Points, in no order, along strands that fork and pass close to each other.
In the rows, zero is written as 128.
Points whose rows are less than 88.2 apart are linked; no others are. Some points are linked to none.
K_142: [125 118  97 109 189 153 155 135 167 131 123 126 108 112 148 120  97 119
  76  68 133]
K_417: [137 130 174  96 157 124 141 199 134 112 107  94 134 126 102 163  95 167
 147 173 118]
K_447: [149  77 177 138 187 120 135 143 162 136 120 113 124 100 108 175 164 150
 138 114 112]
K_481: [138 109 115 164 114 104 141 157 123 128 140 157 141  72 140 120 119  91
 133  99 111]
K_662: [119 138 133 107 156 160 123 179 149 134 104 142 104 102 111 124 119 139
  82 139 138]
K_660: [146 109 139 121  85 104 110 176 109 121 141  87  39 160 158 175  78 139
 153 152 120]
K_392: [130 116 103  93 165 116 139 180 130 120 139 101 115  70 133 104  68  86
 109 111  94]
K_41: [124 207 126 143  87 131 106 133 157 183  94  86 118 120 130 105  75 118
 118 124 167]
K_803: [113 110 140 110 132  65 144 137 142 115 154  83 109 168 145 182  93 151
 178 138  88]
K_442: [100 115 124 108 144  74 160  87 125 129  98 142 166 174 135 175 169 126
 180 119 120]
K_554: [125  77 115  97 179  92 157 130 163 118 155 112 123 110 133 167 138 108
 137  84  84]
K_350: [127 103 172 142 178 197 101 106 150 136 130 115  88 146 115 182 182 147
 139 189 151]
K_893: [124 115 105 102 108 166  98 119 103 108 148 132  35 174 146 141 143 137
 119 153 140]
K_770: [145 132 102 118 125 113 153 118  93 121  86 122 133 230 130 139 117  97
 124 108 192]
K_860: [159  89 115 160 111 105 148 175 118 125 172 152 105  46 143 117 108 108
 130 116  82]
K_135: [129 113 122 139 142 101 130  63 145 131 124 173 161 117 127 157 194 114
 155  65 139]
K_838: [126  94 160 155 155 179 123 149 135 125 101 188 109  85 115 125 177 148
 103 159 134]
K_780: [ 84 162 106 131  79  96 109 101 137 143 153 127 115 155 120 107 116 134
 131 150 128]
K_824: [190 141 154 108 136 163 105 186  91  97 122 138 164 112  71 123 137 113
 119  94 162]
K_568: [113 119 104 136 156  67 154  87 147 142 119 129 156 151 160 148 134  94
 162  60 140]
K_177: [105 140 139 157  60 147 105 115 105 130 143 158 105 114 109  88 144 175
 121 222 130]
K_477: [161 135 143  88 168 165 118 180 120  93 140 132 145  97  87 128 132 118
 121  92 137]
K_837: [128 115  99 111 143  86 149  71 133 123 124 141 167 149 143 160 172  91
 163  52 133]
K_50: [146 111  97 117 167 128 135 155 141 130 150  97 110  71 149 103  64  85
 115  71  91]
K_586: [135 167  80 113 104 155 112  91  97 130 186 112 174 110 130  67  92 120
 104 101  76]
K_960: [103 103 133 106 178  80 157 157 156 139 100  92 113 164 150 183  92 124
 139 109 121]
K_654: [124 198 122 150 129 154 123 147 162 175  81 105 138 100 132  98  77 121
 102 118 161]
K_593: [120 133 107 102 180 164 144 130 157 119 155 129 148  82 129 110 114 142
  82 118  72]
K_544: [155 113 135  54 182 132 115 115 141  83 177  88 123 156 101 156 150 145
 137  78 101]
K_493: [103 115 114  96 137 125 160 161 142 102 142 148 135  69 102  95 136 138
 101 179  94]
K_728: [107 123 153 141 172 134 158 164 124 137  37 158 153 165 125 161 142 126
 138 162 164]
K_113: [104 191 126  89 117 108 106 128 150 147 109  58 130 189 131 123  82 125
 136 124 159]
K_639: [ 84 106 139 137 177  99 126  90 179 157 102 100  97 192 155 168 125 126
 148 108 141]
K_32: [ 80 195 114 138 115 131 106  62 151 192 115 122 155 159 118  90 112 140
 115 136 171]
K_863: [159 117 191 119 154 116 139 163 140 104 136 116 165  97 106 153 145 145
 165 153 109]
K_298: [113 119 144 112 174 181  96 123 151 124 109 120  80 165 116 163 165 137
 119 163 154]
K_363: [ 87 136 146 179 167 126 133 124 180 179  59 137 117 123 157 131 109 119
 117 152 160]
K_307: [120 153 176 104 172 113 143 177 160 123  98  93 170 128 104 132 105 156
 135 179 129]
K_889: [115 142 144 135  93 103 118 120 138 118 158 131 133 101 108  96 142 164
 146 172 115]
K_866: [136 121 128 153  73 132 117 102  74 121 101 172 154 188 108 150 182  90
 155 132 173]
K_29: [ 95 137 140 126 105  84 117 100 140 140 148 129 130 131 122 114 140 142
 150 158 117]
K_170: [179 124 142 146 101 138 118 150 127 135 117  93  49 125 158 154 100 125
 139  91 150]
K_39: [ 81 151  86 149 105 157 160 148 111 156 129 153 165 108 173  91  98 128
  37 133 105]
K_533: [ 87 173  85 152  72 171 103  72 100 179 123 138 102 172 145 104  94 132
  97 158 169]
K_884: [161 150 136 155  95 187 118 170  97 137 147 157 111  73 149 117 119 171
  86 126 111]
K_319: [ 99 120 151 104 195 135 146 117 180 122  91 142 145 120 106 138 187 140
 106 142 129]
K_432: [124 141 128 104 142 220 111 122 105 128 156 143  97 142 152 124 152 198
  50 124 100]
K_222: [101 105 169 116  95  94 154  98 127 105 121 135 165 121 130 135 194 174
 186 203 117]
K_419: [122 146 150 131 131 133 128 166 161 123 117 131 122  91 116 112 127 153
 105 168 135]
K_359: [153 154 135 101 122 156 113 167 102 109  96 115 106 180 111 132 123 125
 111 116 174]
K_971: [108  86 124  78 190  88 180 145 148 109 124 119 148 126 139 181 139 103
 145 106  93]
K_406: [134  97 117  79 192 149 145 132 164 108 168 119 136  53 113 118 142 140
 103 132  56]
K_974: [ 99 113 110 119 140  74 158 159 177 127 153 104 100  85 151 119  85 124
 112 156  74]
K_942: [110 151 143 117 108  88 115 152 168 151 145  76  64 119 152 142  76 152
 129 161 111]
K_787: [133 106 106  81 159 113 142 156 152 106 149  90  83 132 144 135  96 120
 115  87 116]
K_194: [124 105 172 137 124  95 169 132 123  99 102 148 194 112 118 146 182 152
 179 178 123]
K_79: [122 149 110 170 112 201  97  64  98 155 123 165  97 152 156 127 132 126
 119 135 174]
K_449: [151 113 154 176 138 162 121 148 116 131  94 196 138  80 114 122 160 131
 110 116 152]
K_358: [ 99 168 105 174  81 173  98  46  92 179 127 150 120 161 170 117 106 131
 103 134 163]
K_422: [123 120 131 103  89  81 150 149 118  96 148 133 163  87 106 102 151 110
 147 183  88]
K_749: [135 139  99 135  96 157 125 132 112 130 114 144 205 103  65  69 115  58
  88 124 118]
K_694: [143 135 139 128 179 107 152 140 122 132  85 115 175 177 116 162 102 121
 172  87 141]
K_547: [ 57 158  82 131 133 123 152  84 156 163 107 158 171 122 144  90 135 141
  83 146 128]
K_35: [140 154 134  68 148 115 132 165 107 100 127  92 164 180  94 141  84 128
 147 128 122]
K_570: [146  91 126  60 196 145 134 144 148  90 178 103 127  91  93 134 149 126
 117 106  70]
K_677: [154  69 167 151 170 151 125 134 164 127 144 124 105  77 102 160 176 175
 116 131  96]
K_148: [142 118 111 129 101  80 142 138  85 109 129 112 127 189 126 149 103 107
 157 104 150]
K_230: [114  87  79 122 162 168 160 105 126 117  96 159  56 157 168 141 138 122
  71  93 147]
K_23: [144  83 121 175  92  89 174 164  68 130  90 157 141 175 124 166 113  79
 151 109 151]
K_374: [139 122 155 205 111 108  97  75 137 177 129 130 103 113 161 150 109 128
 165 109 143]
K_85: [114 153  92 129 130  98 148 106 121 131  78 107 153 211 130 127 112  86
 117  95 191]
K_874: [161 104 133 147 167 163 114 104 124 117 105 149 101 164 138 150 172 120
 139  76 170]
K_908: [158 116 116 138 147 133 139 107 111 119  88 155 122 161 135 133 152 106
 116  72 189]
K_640: [148 128  98 120 136 143 155 188 116 123 100 111 131  98 111 104  75  59
  81  96 155]
K_107: [ 93 188  75 104 122 143 112  73 114 143 175 108 189 122 139  61 102 132
  85 119  66]
K_711: [123 111 151 124 155 128 158 158 104 128  49 163 177 164  92 168 148 143
 159 178 151]
K_511: [ 87 101 119  61 135 100 174 175 134  88 117 132 151  91 105 110 155 119
 123 197  97]
K_683: [137  98 118 173  43  77 158 166  96 122 126 150 156 112 109 130 123  74
 143 138 114]
K_37: [131 104 139 173  55  56 150 139 120 124 142 142 165  96 116 116 141 104
 161 166 109]
K_733: [106 105 124  74 161  89 158 106 131 108 114 142 158 168 124 178 166 144
 167 122 112]
K_470: [150 109 114 159 107  92 166 139  90 131  88 130 158 191 130 159  88  97
 159  97 158]
K_857: [ 86 115 129 108 149  84 161 161 170 128 125 118 122 117 139 128 115 124
 121 165 112]
K_869: [137 102 152 118 112 152  93 132 136 124 182 110  45 111 122 154 135 188
 123 183  88]
K_397: [ 68 150  66  90  98  78 137  75 152 133 179 121 135 134 132  92 121 128
 128 150  86]
K_575: [149 142 126 165 126  83 135 127 146 150 109  96 128 142 161 132  82  96
 161  62 165]
K_557: [197 132 155 165  90 171  73 152  77 120 122 144  89 129 115 138 148 122
 142 120 168]
K_429: [170 140 105 120 168 128 129  97 140 114 137 121 160 130 126 105 124  93
 130  34 146]
K_878: [153  97 153 147 171 155  98  92 143 137 127 120 101 150 131 171 172 136
 150  76 148]
K_486: [111 167 192 112 144 118 126 152 173 131 105  90 174 106  96  93 120 158
 143 189 138]
K_388: [153 154 112 122 101 141 120 131 113 122 122 111 199 131  75  81 112  51
 112 106 137]
K_552: [194 164 129 100  98 161  92 145 101  90 156 101 110 135  97 112 131 134
 118  81 167]
K_634: [105 123 144 162 141  83 125 103 161 162 102 109 116 152 165 153 114 119
 157 117 140]
K_369: [ 75 156 146  98 171 110 122 102 161 151  89 108 140 201 130 150 136 132
 136 146 155]
K_211: [111  87 131 133 136  90 164 155 172 123 163 119 102  56 145 117 104 138
 127 158  65]
K_424: [169 126  95 157  56 161 122 134  76 113 120 153  99 158 109 111 128 105
  96  97 177]
K_236: [ 92  96  98 127 103 122 159 155 145 122 162 151  67  89 157 125 111 167
  90 162  75]
K_258: [152 133 149 175  89 129  77  89  94 136 142 161 105 133 120 134 157 126
 162 133 154]
K_882: [173 155 173 142 107 115 104 169 128 144 110  93 123 133 139 156  88 131
 161 117 140]
K_528: [143 110 129 115 135  85 148 138 121 119 124 114 124 182 129 189  94 156
 201 133  99]
K_476: [131  99 144 139 149 135 115 155 125 126 108 149  92 133 132 150 153 130
 125 126 150]
K_920: [104 155 109 130 136 109 118  94 138 154  97 124 147 182 137 117 124 107
 129  95 178]
K_934: [154 139 110 163 137 158 126 116 123 132  74 151 125 153 137 108 126 101
 102  80 206]
K_124: [116  93  97 127 173 162 159 115 158 133 117 142  93 130 157 140 135 144
  88  76 136]
K_650: [186  93 137 120 128 129 111 111  93  81 150 138  94 173 127 155 167 124
 159  69 150]
K_479: [133 103 137 121 136 180 111 131 142 135 157 111  37 116 137 158 141 188
  99 158  97]
K_99: [126 111 129 118 174  96 148 109 151 137 102  91 116 195 161 171  97 121
 143  80 140]
K_696: [101 133  96 118 134 159 130 130 121 135  95 171 110 142 127 107 141 126
  86 123 163]
K_154: [164 128 162 130 133 126 105 171 128 123 129  96  84 141 140 168 108 140
 143 100 139]
K_979: [137 106 156 156 174 113 116  70 149 140 120 145 135 139 128 173 185 131
 168  70 138]
K_63: [102 116 106  92 131 106 153 167 124 109  97 138 120 162 125 138 139 114
 119 142 141]
K_653: [ 88 106 164 134 191 133 145 117 178 147  73 138 131 131 125 147 181 143
 122 176 147]
K_792: [134 169 190 147 115  95 102  83 146 150 137 103 184 111 102 100 134 157
 165 153 152]
K_241: [ 85 119 136  83 185 146 168 135 175 113 102 147 162  92  97 108 179 141
 105 163 113]
K_233: [ 91 175  89 156 105 126 118  81 143 177 104 128 145 151 136  97  96 111
 111  98 168]
K_769: [156 131  82 139 152 142 133 135 126 136 145 114 140  81 159  85  65  80
 106  56  97]
K_149: [118 152 126 163 152 166 117 110 142 159  79 167 137 130 136 112 126 119
 108  84 189]
K_561: [136  81 141 137 129  81 159 181 140 110 154 132 117  49 147 131 112 107
 143 138  73]
K_15: [134 149 104 154 107 163 147 194 110 143 144 130 117  60 164 101  70 144
  63 126  91]
K_187: [126  92 176 145 156 150 101  81 130 129 149 123  96 151 124 189 184 146
 166 176 129]
K_508: [130 139  96 141 142 126 148 153 138 139 103 121 151 110 136 104  78  69
 100  76 151]
K_465: [154 108 142 167 105  73 141 134 107 127 129 132 171 131 133 153 128 102
 182  91 125]
K_26: [ 93 150 122 154  98 174  86 116 105 137 114 165  81 159 124 127 142 128
 126 203 173]
K_332: [161 177  95  95 103 138 125 114 122 114 114  76  95 190 121 102  95 122
  91 101 191]
K_281: [170 152 155 114 100 135 109 200  90 110 123 110 159 153  85 147 105 137
 155 150 140]
K_509: [152 112 124 123 115  88 137 147 103 117 141 125 147 161 134 169 112 121
 184 102 121]
K_464: [164 190 141 108 114 189  69 137 119 126 129 119  90 137 105 124 138 171
 118 130 160]
K_766: [145 133 100 154  76 121 124 152 117 136 136 127 100 111 145 114  87 116
 112  97 135]
K_644: [106 119 140 189 132  90 121  78 161 182 126 131  97 131 179 145 108 128
 155 113 135]
K_799: [161 150 134  68 153 130 106 132 136  94 162  73 121 156 114 142 113 135
 135  78 122]
K_993: [ 84 189 145 140 105 108 100  84 157 168 113 109 168 131 107  88 117 135
 126 159 164]
K_11: [123 100 169 132 107 132 107 138 124 109 139 137  74 134 122 141 158 153
 150 209 117]
K_705: [116  86 148  90 173  98 169 139 144 113 115 127 153 141 127 186 154 141
 162 132  95]
K_48: [195 124 104 119  98 114 126 112  96  85 164 113  92 151 133 123 111 115
 119  58 153]
K_947: [143 138  78 180  99 119 133  68 113 160 150 131 113 139 177 117  89 127
 113  54 144]
K_514: [ 70 161 100 134 152 119 154 110 185 158 116 128 154 110 145  85 102 142
  92 161 107]
K_698: [200 151 121 103 118 131 111 146 105  92 153 100 122 143 109 113 102 109
 122  70 158]
K_44: [123  89 166 137  99 133 116 134 137 112 166 127  58 102 131 130 151 180
 138 205  90]
K_411: [145  92 122 154  50  82 155 165  71 119 117 159 148 154 117 157 128  79
 152 131 129]
K_897: [143 111 186 166 132 190 114 117 159 140 147 111 110  66 116 125 147 216
 118 172 108]
K_209: [119 124 137 155 176 108 153 114 171 147 109 141 171  80 131 125 136 107
 126  91 122]
K_756: [ 76 154 108  73 136 137 136  74 157 115 168 137 130 129 122  94 164 186
 105 171  82]
K_782: [137 100 123 144  62 107 132 137  68 110 119 164 134 171 110 153 164 101
 144 139 141]
K_761: [122 156  99 157 102 175 141 130 120 141 124 151 207  84 100  64 112  98
  70 137 102]
K_959: [151 135 131 135 113 188 101 141  79 107 100 138  75 181 135 150 156 107
 126 160 197]
K_30: [144  88 145 124 148 140 135 193 117 104  97 149  70 128 139 161 134 118
 115 124 152]
K_832: [128 128  98  98 117 211 113 119 106 104 148 140  38 166 152 142 128 166
  91 150 130]
K_82: [125 138 122 137 106 191 100 127  90 109 113 169  86 164 123 137 163 112
 126 184 187]
K_76: [ 93 135 139  90 130  64 124 136 160 121 168  72 120 152 136 145  98 148
 151 153  86]
K_57: [179 164 112  97  79 164  80 138  98  98 188 122 111 138  96 103 133 157
 118  93 131]
K_83: [148 117 142 160 138 135 123 140 135 129 108 169 133 100 124 132 157 125
 134 107 150]
K_490: [130 126 122 119 181 128 137 142 159 128 121 141 160  84 126 109 121  94
 116  96 116]
K_953: [122 160  91 152 110 171 152 172 102 147 134 133 151  83 167  87  71 122
  53 116 107]
K_861: [120 108  82  34 150  92 128 116 104  95 135  93 168 133 124 107 138  68
 148 121  67]
K_548: [126 102 123  75 134 137 138 163 122  86 170 144 125  73  99 112 149 133
 110 150  84]
K_583: [158 143 182 183  92  88 116 116 114 140 125 132 197 106 100 123 143 118
 178 121 142]
K_119: [115 108 150 124 126  97 176 154 105 110  62 153 198 144  97 139 161 142
 161 195 138]
K_752: [ 98 112 148 153 135 110 117  67 109 140 125 134 109 194 159 180 145 113
 199 163 150]
K_159: [109 170  97 148  99 178 129 119 103 143 136 163 189 122 109  73 131 132
  72 124 127]
K_630: [142 124 129  74 135 123 125 144 125  79 182 128 141  71  92 101 152 139
 136 147  59]
K_118: [159 131 146  75 127 107 101 126 117  81 201 112 160  96  97 121 156 135
 172 122  63]
K_18: [144 185 157 148 104 118 101 156 141 163  97  90 134 124 127 129  90 118
 149 128 164]
K_213: [146 166 146  71 150 167  95 146 113 105  99  90  91 205 116 143 125 149
 131 126 172]
K_826: [ 98  94 111  91 204 173 128 116 170 135 123 113  71 146 115 160 163 174
  80 135 118]
K_485: [160 168 127 127 132 137 111 118 114 124 129 130 215 127  85  96 138  83
 127  75 147]
K_710: [ 92 139  95 167 104 153 147 124 110 170 125 155 129 124 191 109 106 144
  68 129 115]
K_963: [151 141 109 125  97 176 128 183  94 125 160 136  99  71 153 110  91 164
  69 132  89]
K_721: [181 152 169 108 101 154  98 194  94 106 126 117 151 123  81 132 125 131
 130 122 151]
K_262: [101 151  76 117 115 128 139  98 122 140 177 137 122 124 157  97  95 145
 104  99  88]
K_524: [109 104 192 130 127  95 141 106 141 122 124 106 142 142 129 148 162 180
 193 200 113]
K_489: [150  98 203 145 158 101 160 151 144 108 112 124 182  89 114 138 160 157
 181 162 112]
K_795: [174 151 132  74 147 124 116 147 110  85 153  85 140 149 113 121 100 107
 134  66 134]
K_734: [104 148 149 108 124  83 113 141 166 139 146  66 107 129 138 139  91 160
 150 165 113]
K_278: [136 129 141 196  61 119  84  62  98 161 163 165 117 121 138 123 133 137
 163 131 136]
K_716: [141 132 163 104 129 128 131 211 134 116 107 100  89 116 124 162  99 145
 123 166 123]
K_571: [161 157 131 129 144 108 114 106 123 133 131 110 184 140 112 114 121  91
 143  61 164]
K_775: [102 114 111 126  87 146 100 104  97 115 159 160  47 161 150 136 149 135
 131 192 130]
K_872: [ 93 100 126 115 154  75 162 161 163 137 112 110 101 137 162 157 106 119
 128 130 113]
K_740: [ 97 134 106 173 145 143 134  93 142 170  79 172 140 127 151 102 137 117
 112 102 165]
K_462: [122 153  78 173  96 106 128  64 133 166 121 118 128 157 154 106  80  94
 117  62 170]
K_352: [129 113  92 157 119 111 137  86 133 136 150 148  99 130 167 117 116 123
 128  56 129]
K_139: [149 122 156 163 122 198 129 160 110 127 149 162 122  72 137 125 140 184
  79 139  97]
K_402: [161 138 129 149  97 146 111 154 139 154 144  99  46  95 173 144  78 143
 126 102 120]
K_555: [103 105 130 168 118 111 119  80  96 144 117 160 104 184 160 167 157  89
 172 146 160]
K_763: [147 123 105 162 133  85 147 144 141 145 112 115 156 126 148 115  79  62
 134  62 145]
K_527: [ 62 177  93 116 133 103 134  94 174 152 143 102 159 114 135  69  91 137
 107 162  97]
K_688: [ 98 104  81 122 145 177 143 125 116 119 101 167  71 167 156 123 135 135
  77 130 161]
K_421: [142 153  82 124  92 123  96  96 109 124 191 119 163 105 113  75 104 104
 136 103  75]
K_277: [151 109 114  93 132  79 147 141  93 101 148 104 183 124 132 139 103  73
 175 109  69]
K_67: [125 154 146 143 118 219  96 102  85 138 152 149 106 134 173 128 155 184
  76 140 109]
K_12: [178 126 156 171  93 159  76 113  82 130 131 160 113 155 114 139 168 116
 161 110 171]
K_257: [ 86 131  94 135 127 137 159 161 127 140  72 171 163 124 105  98 131  72
  74 129 167]
K_980: [ 84 111 144 157  83 151 133  86 127 129 142 154 105 102 142  83 160 182
 135 218 118]
K_276: [121 155  76 123  83 148 124 107  96 124 189 120 148 129 158  84 102 139
  81  91  85]
K_612: [171 127 166 173 113 116 112 146 126 124 120 156 171  84 113 132 149 113
 153 102 144]
K_179: [ 73 168  69 109 108 118 126  83 140 143 146 117 180 118 124  50  96 108
  92 154  88]
K_459: [137 138 149  84 172 197  89 128 141 115 110  96  72 185 126 163 153 145
 118 142 163]
K_379: [141 124  79 120  83  97 108  86 102 121 166 120 183 113 111  83 113  63
 145 104  72]
K_254: [ 95 130 146  89 171 121 158 124 174 103 128 121 179  89 105  97 165 149
 120 180 111]
K_220: [146 106 171 157 130 187 123 170 142 125 128 141  97  59 119 126 134 198
  95 162 110]
K_176: [153  92 177 165 156 162 113 116 167 153 147 113 105  79 111 150 158 188
 128 154 103]
K_304: [156 131 169 157 124 137 124  87 146 128 172 149 169  59 120 100 162 172
 149 122  89]
K_245: [166 116  97 166 120 121 136 143 111 130 153 135 143  77 140 105  87  82
 119  62 110]
K_59: [156 111 130  91 126  79 122 134 102  89 178 101 169 113 112 137 135 106
 182 127  65]
K_441: [111 190 188 147 117 119  92  77 164 168 128  97 166 113 114  84 119 169
 149 172 158]
K_925: [155 117  94 131 152 122 138  96 135 115 152 143 133 123 146 113 118 100
 123  44 130]
K_505: [ 72 165 104 147  78 162  98  86 115 167 115 148  87 169 131 110 117 125
 110 205 169]
K_791: [ 64 156  82  62 124 102 135  59 152 120 169 127 152 123 123  94 167 149
 127 167  82]
K_811: [122 106 130 151  73  89 169 147 123 115 137 137 175  75 116  97 143 106
 153 186  97]
K_349: [157 122 171 100 170 131 124 170 127  96 138 126 154 100  92 134 148 127
 139 120 118]
K_646: [111 149  88 143 104 155 129 123 118 143 118 176 154 133 111  95 143 117
  86 112 152]
K_540: [ 64 158 101 157 143 157 141  80 138 168  95 176 159 134 147 100 139 149
  88 132 144]
K_365: [127 128 120 110 137 198 103 129 138 124 143 122  60 131 144 137 130 186
  75 143 103]
K_188: [134 155 127 163 126 223  95  86  96 147 133 157 105 138 168 125 140 164
 100 133 144]
K_163: [133 125 125 133 102 116 118 156 154 143 146 102  49  91 167 140  84 156
 116 141 106]
K_208: [125 132  95 102 168 149 133 128 151 118 148 137 129 102 130 104 109 132
  97  90 105]
K_563: [ 86 148  76 116  86 105 131  93 136 136 176 136 114 136 145 101 104 142
 117 134  92]
K_240: [118 113 120 168  95 124 113  82 102 141 100 177 132 166 126 140 175  98
 147 135 178]
K_366: [144 127  99  90 142 136 141 202 112 109 120  86 121  93 112  94  67  60
  93 115 115]
K_491: [169 122 141 152 114  63 132 118 106 126 146 120 206 109 126 142 127  83
 194  91 103]
K_812: [136 103  82  55 131  83 143 127  85  94 139  84 177 149 115 130 109  69
 164 107  74]
K_31: [145 151 198 183  94  90 119  93 135 140 131 113 190  90  98  89 138 150
 180 155 142]
K_120: [143 127 142 207  80 111  93  64 119 177 165 153 102 104 158 127 103 141
 163 122 129]
K_87: [106  68 150 145 160 147 130  75 175 153 150 107 102 113 118 147 191 194
 132 184 109]
K_228: [142  68 141 127 192 114 155 140 168 131 149 108 118  98 123 173 155 129
 128  86  94]
K_667: [173 153 142 139 111 194  83 130 102 125 115 137  97 124 113 121 132 146
 124 118 166]
K_594: [129  96 195 150 148 114 113  92 132 137 133 116 125 153 127 181 154 161
 191 168 119]
K_911: [103 168 124 182 129 138 121 131 167 183  76 132 121  99 154 110  95 127
 100 136 164]
K_983: [159  99 138  65 170 114 122 152 136  89 184 101 119 117 101 157 144 133
 140 101  79]
K_673: [ 95 137 111 128  57 132 114 119 106 128 144 160  98 144 110  95 147 155
 108 197 122]
K_423: [108 136 183 106 154 122 145 119 181 114 133  96 180  94  97  90 161 156
 151 177 119]
K_560: [106 104 123  68 111  83 161 138 128  87 153 133 162  90 110 124 167 125
 145 194  86]
K_267: [138 116 133 122 120 106 152 200  91 115 109 125 179  97  95 128 107  75
 128 149 121]
K_651: [200 109 117 115  92 112 107 107  71  77 166 122  91 181 124 133 148 123
 148  76 149]
K_580: [173 162 144  76 131 141 122 195  93 105 118  86 158 170  83 148  83 142
 160 125 134]
K_354: [120 103  83  69 121 104 166 146  87  83 126 137 162 123 115 137 162  72
 133 124 103]
K_715: [102 125 162 139 115 121 137 142 150 126 118 148 139 104 114 100 158 154
 130 197 131]
K_3: [ 88 106 131 132 144  82 146  76 118 141  97 141 139 197 156 182 151 128
 193 142 125]
K_566: [138 148 132 119 110 144 102 157  92 129  83 124  99 196 125 144 126 109
 127 154 185]
K_681: [148 118 101 134  88  79 124  94 103 111 151 119 199 116 122 124 138  55
 172  91  95]
K_851: [142  79 135 124 166 148 153 182 135 119  88 127  56 129 149 173 117 121
 101  92 159]
K_173: [110 127 112 145 116 157 120  96 109 133 144 180 112 118 150 118 155 164
 100 128 110]
K_550: [ 77 125 103 119  73 114 106 106  95 132 140 149  84 176 127 112 154 130
 127 195 139]
K_73: [136 130 155 106 160 150 137 220 152 126 102 120  80  94 119 145 111 138
  90 153 137]
K_877: [112 116 149 164 154 102 131 144 155 167  80 124 107 137 161 158 110 111
 139 122 155]
K_802: [ 96 112 158 139 182 136 140 124 147 143  59 152 136 162 138 160 172 126
 133 154 159]

Follow the links from the first point to the second, and from the first to the third. Name the last point that the two ways share.
K_491, K_837, K_397 => K_586
K_44, K_350, K_177 => K_365
K_869, K_79, K_980 => K_365
K_402, K_547, K_560 => K_509
K_59, K_240, K_734 => K_411
K_350, K_417, K_863 => K_194
K_791, K_423, K_683 => K_563

A fork is a point with three links. Follow the links from the first point to the second and name the forks in between, in order.
K_715, K_149 => K_563 > K_586
K_960, K_170 => K_634
K_281, K_728 => K_194
K_803, K_889 => K_509 > K_586 > K_563

Name the points in between on the shortest way along the links from the first point to the second, in order.
K_76, K_262 => K_803 > K_528 > K_509 > K_465 > K_491 > K_681 > K_379 > K_421 > K_586 > K_276
K_653, K_298 => K_802 > K_728 > K_711 > K_119 > K_194 > K_222 > K_524 > K_594 > K_187 > K_350
K_557, K_872 => K_12 > K_258 > K_278 > K_120 > K_374 > K_644 > K_634 > K_639 > K_99 > K_960
K_142, K_48 => K_208 > K_593 > K_406 > K_570 > K_983 > K_544 > K_799 > K_795 > K_698
K_979, K_397 => K_878 > K_874 > K_908 > K_934 > K_149 > K_740 > K_540 > K_547 > K_514 > K_527 > K_179 > K_107 > K_586 > K_276 > K_262 > K_563
